A landscape with many valleys, sampled at points; each row gives a point and its height.
From any point a ball rolls to the lowest of the 2 points nearest to it. It stops when none of these is lower. Distance is the straight distance between rows; heights are no part of it.
J962: [143 156 156 156 119 127 116 119 135 125  78  65 113 144 130 164 125 109
 115 132 115 150 136 137]  (h 291)
J204: [121 144 162 141 155 131 140 169 101 114 124 117 109 119  74 132 148 107
 120 124 165 170 125  99]  (h 202)
J824: [200  65 128  73 164  74 194 151 176 129 174 159 203 146 133 100 174 134
 147 114 115 154 144 123]  (h 617)
J187: [127 148 132 154 127 133 120 102 163 123  78  92 156 164 173 158 125 126
 144 126 107 122 113  88]  (h 254)
J105: [197  66 123  82 115  80 178 202 147 140 186 128 160 145 134  69 186 135
 124 130  90 182 136 135]  (h 581)
J324: [ 93 142 171  79 143 144 153  77 117 101  97 166 144 110  97 150 111  67
 157 102 168  63 136 109]  (h 108)
J774: [124 151 140 154 101 124 141 133 104 141  52 110 141 140 136 108  99  82
 161 140 148 126 119 122]  (h 48)
J809: [150 160 166 161 139 141 163 183 130 154 140 134 131 118 139  76 112 109
 147 116 121 162 105 105]  (h 96)
J771: [124 163 119  56  80 101 131 109 104 123 113 152 130 126 158 130 150 127
 151  63  93 155  99 146]  (h 553)
J133: [ 68 151 156 147 133 103 142 119  88 113 161 183 101  96 109 131 188 124
 108  97 157 132 109 164]  (h 213)
J23: [125 112 130 197 183  96 125 124 123 148 100 122 157 112 118 140 109 123
 114 138 115 135 116 163]  (h 697)
J848: [ 87  87  69 114  67 151  78 131 121 110  87 147 147 122 138 125 138 142
 106 149 155 137 136  98]  (h 381)
J577: [181 122 145  73 121 165 120 175 113 150 120  94  99 129 127  69 139 141
 140 194 126 169 138 136]  (h 508)
J922: [141 141 137  95 116 103 187 170 118 123 196 142 109 147 176 115 192 168
  96 152  89 122 122 157]  (h 623)
J422: [ 84  99  99  92  58 124  98 125 133 119  70 135 170 132 124 124 131 122
 162 121 148 130 103 105]  (h 355)
J380: [101 140 139  77 139  97 154 136 130  74 193 142 105 132  88 177 160 180
 115 132 135 123 138 120]  (h 292)
J176: [ 92 101 146 103 126  79 167 178 128 100 178 149 147 100 117 132 213 149
 118 132 115 166 106 129]  (h 672)
J960: [143 139 123 101 106 140 119 148 105 136 161 137  67 114 120 130 133 167
 117 158 126 159 141 144]  (h 478)
J879: [202 110 159 155 143 149 111 132 167 136 106  87 108 112 132 179 125 140
 129 156  99 159 128 143]  (h 324)
J320: [190 109 146 128 101 151 144 179 133 169  97 117 124 119 162  82 149 138
 143 180 103 156  99 126]  (h 528)
J506: [ 95 166 149  94 114 111 131 108  72 106 123 142 111 111 138 154 177 105
 121  92 150 120 135 161]  (h 257)
J782: [114 164 168 172 156 136 156 150  92 136 150 159 112 102 121 108 146 104
 129 126 139 141 120 134]  (h 151)
J885: [ 58 101  66 145 128 129  98 126 116 157 135 110 131 162 162 112  82 154
 117 152 132  65 134 144]  (h 307)
J736: [113 149 145 122 115 104 158 103  99 144  67 145 132 111 115 154  98  76
 152 129 165  87 143 138]  (h 46)
J386: [146 186 151 141 135 166 138 102 107 168 136 173 137 129 155 125 115 119
 144 113 124 116 110  92]  (h 172)
J407: [131 135  99  64  84 138 101  71 145  87 117 163 128  87  89 197 134 130
 126 105 160 125 136 153]  (h 242)
J361: [150  97  93 197 140 149  99 137 126 163  69 123 149 141 159  82 129 134
 142 204 143 112 103 111]  (h 444)
J980: [119 145 146 170 157 130 140 123 143 149  93 137 158 135 155 114 108 115
 155 109 105 100  99  72]  (h 215)
J714: [194 187 130 121 100 182 121 111 103 151 148 178  93 130 152 118 128 155
 154 144 132 144 129 104]  (h 133)
J143: [113 130 108 144  86 145 106 110  94 131 170 132  22  75  82 165 108 137
 119 170 156 120 151 158]  (h 414)
J222: [126 105  98  88 117 119 104 107 125 119 101 116 133 115  97 174  51 123
 132 133 143 113 162 163]  (h 214)
J76: [206 118 162 144  87 155 109 123 145 125  96  81  52 101 104 171 131 145
 175 115  91 160 143 150]  (h 352)
J677: [174 133 135  64 114  84 184 163 116 125 193 117 102 143 129 126 165 140
 125 121 104 166 137 154]  (h 598)
J106: [ 93 104  94 146 154 129  78  90 150 120  73 106 163 141 139 114  78  96
 122 112 137  54 128 102]  (h 217)
J483: [118 105  98 189 119 137 102  85 120 164  93 138 168 170 189 102 140 140
 126 181 126  93 116 123]  (h 464)
J947: [208 191 154 106 122 168 159 141 108 115 191 166  80 142 110 133 149 145
 130 145 145 126 142 103]  (h 185)
J617: [173 125 159 113 159 127 166 182 149 143 143  92 154 167  85  84 139  94
 128 110 155 204 152  88]  (h 552)
J646: [123 162 136 193 140 125 116  61 136 120  78  78 104 144 133 185 121  80
 107 131 147 107 158 152]  (h 327)
J108: [117 118  98 149 153 151  84 196 134 118 152 143 145 135 113  83 105 151
 113 133 147 126 121 104]  (h 398)
J238: [130 119 140 179  49 154 103  98  94 147 132 131  29  74 106 155 137 130
 134 119 144 158 127 151]  (h 391)
J244: [ 68 141 166 109 185 134 137  97 150  75 167 129  95 116  69 184  88 115
 110  79 137  98 155 118]  (h 11)
J461: [ 77 147 153 127  81 130 124  96 102 118 101 152 130 135 172 132 176 127
 121 108 138 142 114 116]  (h 288)
J82: [135  87 134 134  82 133 105 128 144 110  44 127 159  99 116 151 118 129
 165 150 136 145 109 112]  (h 325)
J429: [106  97 108 117 161 118 111 198 146 100 162 102 164 157  89  65 127 133
 120 101 154 173 148  96]  (h 349)
J812: [110 146 149  35  96 159 137  58 137  72 115 158 115  89  90 159  98  87
 170  70 171  84 139 130]  (h 155)
J688: [ 46 127 169 152 106 136 139  52 127 131  94 139 141 132 167 150 129 104
 136  71 128 115 108 125]  (h 315)
J872: [ 96 138 155 152 175 129 124 154 114 106 103 110 155 141  95  80 157  65
 122 101 158 136 131  72]  (h 246)
J64: [105  84  71 144  99 143  80 169 113 156 119 145 130 124 132  72 118 160
 131 156 139 117 126 103]  (h 409)
J737: [100  96  66  55  94 101  99 101 139  94 121 147 144 114  98 178 102 144
 110 134 128 113 152 168]  (h 262)
J956: [171 143 127  73 117 124 137 138  80 118 128 163 133 114 111 148 125 135
 131 158 148 145 142 130]  (h 502)
J221: [ 84 141 144 125 157 134 125 143 150  91 155  96 123 151 120 165 144 162
 101 137 126 123 149 111]  (h 350)
J21: [198  99 145 101 147 140 128 193 117 156 120  93 132 161  84  72 147 105
 149 164 148 202 150 110]  (h 533)
J741: [184 134 102 181 183 163  91 142 152 142  91 105 153 149 115  88 154 122
  99 199 137 125 106 105]  (h 416)
J549: [ 46  94  89 145  90 114 104  90 114 147 165 107 107 125 171 129  91 160
 113 119 110 116 136 137]  (h 348)
J464: [144 139 137 200 187 123 136 144 144 172 134 111 121 134 139 112 112 132
  96 175 119 122 118 166]  (h 680)
J689: [175 154 152 137 162 120 171 159 138 138 204 137 113 143 146 104 121 112
 109  87 113 145 136 162]  (h 597)
J842: [155 116 128 160 191 127 147 158 141 141 174 151 168 145 155  80 114 113
 110  91 107 103 110 142]  (h 626)
J353: [104 112  91 111  93 104 113  87 145 149 135 165 170 130 172 159 125 155
 141 123  85 125  96 153]  (h 512)
J83: [129 163 102 188 149 150  99  60 136 155  64  83 136 146 155 133 120  87
  86 174 157 107 138 118]  (h 359)
J798: [ 79 133 113 152 136 125  95 110 135 102 118 122 118 144 127 168 125 142
  69 141 155 112 155 154]  (h 390)
J695: [125 149 125  94 146 159 113 105 142  59 171 161  98 115  79 179 156 175
 107 126 152 102 150 106]  (h 226)
J700: [ 56 113 132 150  90 108 128  99 138 159 123 114 133 113 155 145  79 122
 146  92 107 133 127 142]  (h 347)
J849: [125  93 140 139 103 122 146 147 153 134  74  99 150 125 142 149 114 141
 166 158  85 123 103 109]  (h 294)
J882: [ 90 125 154 107 102  94 154 149 146 102 133 132 132 113 131 156 181 144
 149 117  90 146  94 116]  (h 689)
J360: [134 137 110 122  91 136 116 124  90 124 220 128  22 103 112 147 147 191
 113 173 128 112 145 163]  (h 446)
J892: [ 94 137  98  74  98 110 111  71 114 135 152 153 120 135 169 137 127 170
 129  69  88 140 107 166]  (h 536)
J994: [127 163 133 119 166 166 119  92 145  92 178 165 140 131 105 175  99 161
 123  98 121  91 140  89]  (h 158)
J900: [188 117 155 112 132 102 171 178 128 148 177  95 127 150 111  88 132 103
 123 103 116 203 147 157]  (h 572)
J369: [148  93  79 158 122 117 114  98 145 158  95 161 202 150 195 130 121 162
 138 127  86  96 101 133]  (h 488)
J533: [129 138  90 196 202 115 145 144 148 168 152 115 151 154 155  76 101 115
 108 133 107  68 100 155]  (h 655)
J919: [203  80 126 118 120 118 163 208 159 160 128 107 161 133 162  48 178 138
 128 162 101 168 124 149]  (h 551)
J444: [100 115 131  80 141  68 196 185 103 121 211 141 146 113 152  92 169 141
 116 114  97 133 111 136]  (h 650)
J624: [110 171 118  49  68 138 126  47 142  52 132 151  84  89  77 175 155 109
 152  66 161 102 131 150]  (h 198)
J206: [ 78 114  95 180 167 127 107 104 124 153 109 103 136 151 132 100 103 108
 118 148 145  61 141 124]  (h 264)
J644: [112  97 153 127 187  97 141 160 146 117 139 130 181 139  94  87 123 108
 139  90 125 135 133  93]  (h 296)
J472: [ 89 122 163 124 190 143 123  98 152  97 134 139 140 136 119 152  75 134
 124  97 136  72 143  91]  (h 90)
J211: [152 131  83 179 184 147  81 121 150 129  70  79 152 131 109 125 111  95
  74 170 151 105 120 105]  (h 386)
J969: [169 139 149 193  87 168  94  99 115 146 123  82  35  97 126 161 107 135
 145 121 113 162 142 154]  (h 373)
J787: [163 140 124 112 122 119 167 188 139 167 143 118 139 125 150  93  77 126
 160 125  73 130 110 134]  (h 27)
J801: [145 130 109 128 168 128  89  92 132 127  92 120 153 149 124 150  47 107
 131 113 127 100 153 134]  (h 164)

For each start below, name the point where the ball stops.
J108 => J787
J700 => J787
J221 => J244
J176 => J577
J464 => J577
J143 => J714
J892 => J714
J64 => J714
